A landscape with many peaks, sampled at points; each row gives a point and its height.
From any point a climber steps to the highest of the 2 points nearest to it. It stops when none of these is higher. Distance is the straight distance between rows; heights are no part of it.
vuv: [106 108 101 104  78 103  70 113  88  74 121 107  85 115 122  90  96  87
 132  75]  h=705
Buv: [ 92  91  69  77  80 115  88 102  63  76 109 115 117 121 138  81 104 120
 128 100]  h=293
kasul: [ 77 116 109  80 123  90 137 125 106 102  92  96  89  50 109  50 104  83
  75 120]  h=713
vubik: [102 130 130 117  94 121  90  72  69  79  99 114  75 107  97  83 112 100
 133 127]  h=653
ger: [ 89 103 125 124 103  98 105  52 127 126  71 101 126  98 101 122  89 101
 106 126]  h=175
kebor: [125 122  86 113  98  99  98 104  67  53 135 141  95 114  66 125  85 106
 114  99]  h=421
pasi: [114 122  48 111 103 113 114 123 122 117  86  99 133 114  71 154 110 144
 102  77]  h=695
kof: [109  74  82 116  78 102  72  88  89 100  90 119 144 148 131 126  94  84
 123  98]  h=632
fiv: [ 79  89  70 111 113 102 114  89  66  97 108 104  96  97  81  46  80  92
  94 100]  h=344
mimez: [ 79  85  59 107  79  98  89 144 105  90 121 108 105 123  75  92 115 131
 128  53]  h=184
ponud: [ 75 111  96 103 108 101 155 126 125 125  75  80  81  71 114  63 100 120
  44  66]  h=195
duzi: [124  84  93 134  80  78  99 135  75  73 114 105 132 123  74 159  83  98
  90  68]  h=34
fom: [114 133 120  93 114 100 104  76 113  81 108 101  72  76  71 121 104 111
 100 118]  h=661
mes: [110  92  92 105  99 112 104 103 115  95  63  98  87 135  28 108 124 140
  46  64]  h=85
Gorov: [113 107  67  77  80  96  89 151  80  65 127 112 100 109  92 103 129 133
 118  65]  h=215
Tutig: [108  63  75  73 103  92  99 120  82  88  97  78  91 105  85  89 129 103
  74  78]  h=362
kege: [ 65  77  82 109 120 113  90 123  84 103 138 103  69 115  99  63  69  86
  92  56]  h=272
Pupe: [ 76 116 178 112  98  96 124  58  93 131  78 109  88  92  84 112  93  98
 105 131]  h=237
kiti: [106  54 139  73 102  77  94  83  89  91 107 101  82  93 104 144 111  71
  94 139]  h=186
ronob: [ 78  81  60 114  90  93  85 115 109 114 117  94 103 117  90  77  84 105
 128  61]  h=154
tozad: [113 117  95 106  95 100 143  85 107 107  73  91  81  83  95  84 109 158
  41  73]  h=170
Fudut: [ 81  96  99  99 121 117  92 132  99 115 109  75  78  98 105  53 102  88
  86  62]  h=241
votok: [101  90  68  70 103  88 136 118 112 118  77  66 129  74 108  78 127 125
  92 121]  h=294
kofaf: [101  73 125  71 117  89 104  84  78 103 113 122 104  91  87 152 114 107
 118 153]  h=139
sef: [126 118  61 100 112 124  94 106  61  78 109 136 118 118  82 127 114 120
 111 113]  h=484
fufu: [ 84 110 138 107 128 104  91  97 130 118 121  95  75  72 110  87  75  69
 102 118]  h=482
tud: [120 113 124  96 104 101  96  89 129 100  70  63  87  84 107 122 116  89
  80  90]  h=574
Vegat: [ 96 113  83 113 122  97 110  95 133 114 107  82  74  89  62 104  75 101
  79  65]  h=531
nize: [120  90  62  84  88  89  83 133 101  91 108 106 135 109 121 137 118 112
 122  94]  h=446
viz: [106  82  81  74 115 100 106  85  61  70 129 137 105  97  89 139 100 113
 104 144]  h=96
Fove: [109  92  86  79 131  87 111 104 103  95 116  80  75  66  73  89  94  90
  68 107]  h=696
ruke: [ 78 132 147 133 126 114 130  75 122 117  85  99  78  74 120  92  65  87
  69  97]  h=238
bir: [112  69  51  87 106  83 105 118 107 103 105  88 128 108  84 131 106 110
 104  94]  h=409
vafoz: [ 70 109 128  98  92 101 120  91  80 107  65 121 132  85 118  50 121  97
 122 140]  h=495
begig: [111  87 126  82 106 121  97 111  52  72 103  83  55 105 125  70 118  70
  69 106]  h=734
Radu: [121  90  89  96  78  81 106 129  73  51 124 120 125 110 103 166  79 103
  93  95]  h=47
pesis: [116  60 109 103  72  90  67  83 110 109  87  98 129 131 135 116 110  68
 107 104]  h=559
pakef: [ 99  88  66  70  90 103 101 105  64  61 120 133 123 117 118 148  85 110
 103 116]  h=67
lebo: [ 84 131 112 107 114 137 101 117  94 106  91  84  63 106  75  46 110 116
  67  54]  h=194
Ludu: [103 118  54  98 100 100 132  99 133 115  98  88 101  94  68 115  98 155
  91  83]  h=798
lav: [112  68  91  83 101  84  93 121  85  72 116  91  79 104  92 124  97  75
  72  71]  h=392
miko: [114 133 109  81 108 105 137  98  94  90  74  95  75  74  80  55 108 133
  37 100]  h=81
rufe: [ 95 100 122  76 123 105 109 118  74  86 113  91  71  66 116  53 108  77
  77 118]  h=812
fusim: [ 99  68  97  77  58  88  61 110 113 101 108  95 115 124 158  95  99  76
 101  80]  h=479
Bepaz: [ 85  84  72  87  90  85 100 113 110 119 106  89 124  85 125  50  95 100
 121 113]  h=356
ved: [107  67 107  74  78 105  85 104  66  72  90  81  87 119 142  92 114  76
  88  93]  h=672
nozo: [ 99 111  81 130  87  86  75 108 141 118 107  98 115 115  91 103  75  89
 131  61]  h=116
Zege: [ 79  62  82  91 105  86  99  79  95 114 115 126 134  93 113 101  85 102
 124 145]  h=306
Dep: [ 85 111  58 113 103 105 155  87 109 128  71  97 135  90  97  83  90 139
  93 120]  h=436
Dozi: [111 118  50 104 114 138  92 104  82 114  73 114 136 110 103 129 122 126
 117 117]  h=412
vug: [ 73  70 170  79  78  97  90  95  76 112 114 114  74 100 144  82 101  68
 100 137]  h=307
Bil: [ 86  83  62 109 114  97 131  84  83 112  78  87 129 101  84  70  94 107
  87 114]  h=389
remo: [114 128 118  96  96 118  82 104  79  70 113  96  60  93 110  71 116  91
 119  98]  h=808
gab: [101 106  65  98 103 120 102  99  72 105  82  97 134 111 113  79 124 126
 122 115]  h=352
ril: [118 158 122 104 110 122 106  83 109  85 100  96  52  85  77  88  93 118
  80  86]  h=483
dazeg: [119 129  96 125  94 110 106  87 114  95  71  88  90 124  59 126 105 124
  72  52]  h=39
mida: [ 99  81 107 102  74 119  84  81  60  82  95 135 121 149 135 137  99  90
 123 128]  h=560
gem: [114 109 106 101  96 112  87 102 102  98  75  65  94 106 103  89 123  93
  98  72]  h=481
pulo: [103  59 143  87  77  86  67  85 114 123  99 101 110 105 133 109 120  67
 104 131]  h=471
gid: [122 109  63 123 101 120  97 124  82  99  72 107 142 141  68 147 126 124
  95  73]  h=761
zemu: [ 93 105 108 120 101  99  83  71 107 100 120 132 107 107  89 116  77  91
 150 123]  h=340
vidil: [ 83 121 103  87 102  96 138 106  86  91  62  99 115  71 108  47 124 101
  89 124]  h=607
fazab: [114  77 110 111  84  82  77 128 102  83 115  95  90 119 116 136  78  57
  87  63]  h=420
muf: [ 85  93  95 108 118 104 104  72 102 131  93 122 142  96  95 121  95 114
 129 151]  h=252
zar: [116 122 104 138  92 104  96  77 127 108  63  76 107 124  88 139  95  95
  95  58]  h=65
gof: [ 88  96  82  97 120  82 131  99 138 121  96  70  93  61  88  92  78 101
  73 103]  h=613
sozo: [124 125  94  96  93  98  80 113 127  98  97  93 122 100 108 127 121 111
 138  95]  h=513
mege: [112 113  99 130 117  92  93 102 116  92 112  93  80 104  62 129  71  71
  97  65]  h=473
siras: [ 95  55  73  85  84  77  75 117 123 127 111  83 120 103 131  82  93  80
 103  86]  h=417
Fep: [115 119  59  79 110 110 129  97  99 104  86  93 107  97  63  88 115 155
  73 106]  h=683
betik: [107  88  81 123 104  94  98  69 124 121  72  81 131 118  89 125  89  92
 103  97]  h=112
rov: [103 115 154 119  91  96  72  74 148 125  98 102  91 101 101 128  90  72
 120 110]  h=12
maniz: [109  91  68 133  85 105  86 115  90 104  84 107 146 147  96 128 101 101
 127  67]  h=699
mal: [113 131 132 111 119 125  81 116 101  91 117  85  51 103 110  93  97  67
 102  80]  h=701
mava: [100 103 144 108  75 118  81  81  66  92  84 105  94 121 134  76 127  87
 134 128]  h=512
luvu: [ 94  80 154  89  88  99  77 104 104 120  95  94  96  89 144  67 117  62
 100 124]  h=382
mitar: [ 99 102 116 113  94 114  93  84  76  97  71  80 102 105 118  59 117  82
 105 102]  h=415
zedut: [100 121 170 117  85 106  86  67 102 121  91 109  83 117  91 129 109  94
 137 129]  h=111
Lini: [128 116  77  82 117 112 107  86  71  77 102 114 101 105  65  95 115 126
  92 121]  h=567
dag: [ 93  97 107  80  94  78  78  98 143 123 131 111 116  73 111 100 100 107
 137 134]  h=636
Rere: [100 115  91  91 100 123  98 113  95  92  90  97  70 114  46  53 124 142
  71  69]  h=143
rete: [117 109  88 123 110  97  96  76  94  84 107 114 103 112  73 128  86  87
 119 105]  h=413
digum: [ 70 118 154 106 110  92 118  79 119 121  90 108  92  63 100  91  85  94
  99 127]  h=363
Tuliz: [116 125 114 109  68 103  62 110 112  86 118 125 112 113 123 109 108  98
 160 100]  h=614
vev: [ 99  61  59 112 107  84 107 115 108 101  99  91 113 125  46 128 104 104
  82  66]  h=381
Sugev: [110 107 130 102 118 114  70 139 114  97 138  91  62 116 139 101  84  54
 104  71]  h=638
vagos: [117  89 100  83  78  69  69 116 136  96 136 119 119  90 119 138  96  90
 130 109]  h=515
tof: [ 92 109  85  90  90  93 147 105 117 116  60  68 108  75 107  76 117 136
  63  91]  h=247
Bitu: [ 80 123  86 114 120  92 124  71 112 106 114 108  91  64  74  78  64 113
 105 121]  h=652
kikuz: [114  76 108  98  64  66  72 123 122  84 125 114 118 108 128 147  75  68
  99  88]  h=457
doloz: [ 92  70 170  91 107  93  98  88  75 109 100  97  55  97 103 115 111  63
  94 145]  h=236
vafi: [ 69  77 133  95  88  82 101  83  94 126 102 128 129  88 115  66  98  87
 125 146]  h=386
Vitus: [ 75 140 123 121 128 113 141 113 128 123  92  88  84  76 132  64  75 104
  61  68]  h=155
Mobu: [ 97  83 127 110 122 106  72 106 123 122 131  96  84 106 135  91  69  46
  94  97]  h=573
lotad: [ 78 126  88 124 104  99 149  75 110 109  78 102 104  77  93  70  77 125
  77  99]  h=518
bobiz: [105 102 123  77 124  91 108  85  93  81 126 106  64  59  69 104 104  95
  89 140]  h=820
Nifes: [102 101  64  73  91 104  95 115  66  71 126 107  91 103 101  70 113 126
 117  89]  h=249
rolu: [ 90 117  77  96 116  86 111  86 135 112 121 105 113  65  88 106  82 125
 130 133]  h=810
pib: [100 117 155  99 103  96 102  87 149 123  81  74  81  61 132 116 103  97
  78 103]  h=759
tuvov: [ 83  77  87  98 107  97  93  96  77  89 124 105  79  98 114  74  68  77
  95  94]  h=303

Call two points neighbours if one is among the 2 nearest of the other. Go from one point of each pair to the other, from neighbour to neighbour, staying as high as possible. Name the lowest point that can't be avoided.
gid / rufe => fusim
bobiz / Ludu => rete
Ludu / gid => pasi
pib / rolu => Tutig
pib / remo => mitar

For each start below, name the point where the climber stops.
ronob => Ludu
Vitus => remo
vev => remo
zedut => remo
Rere => rolu
zar => rufe
rov => rufe
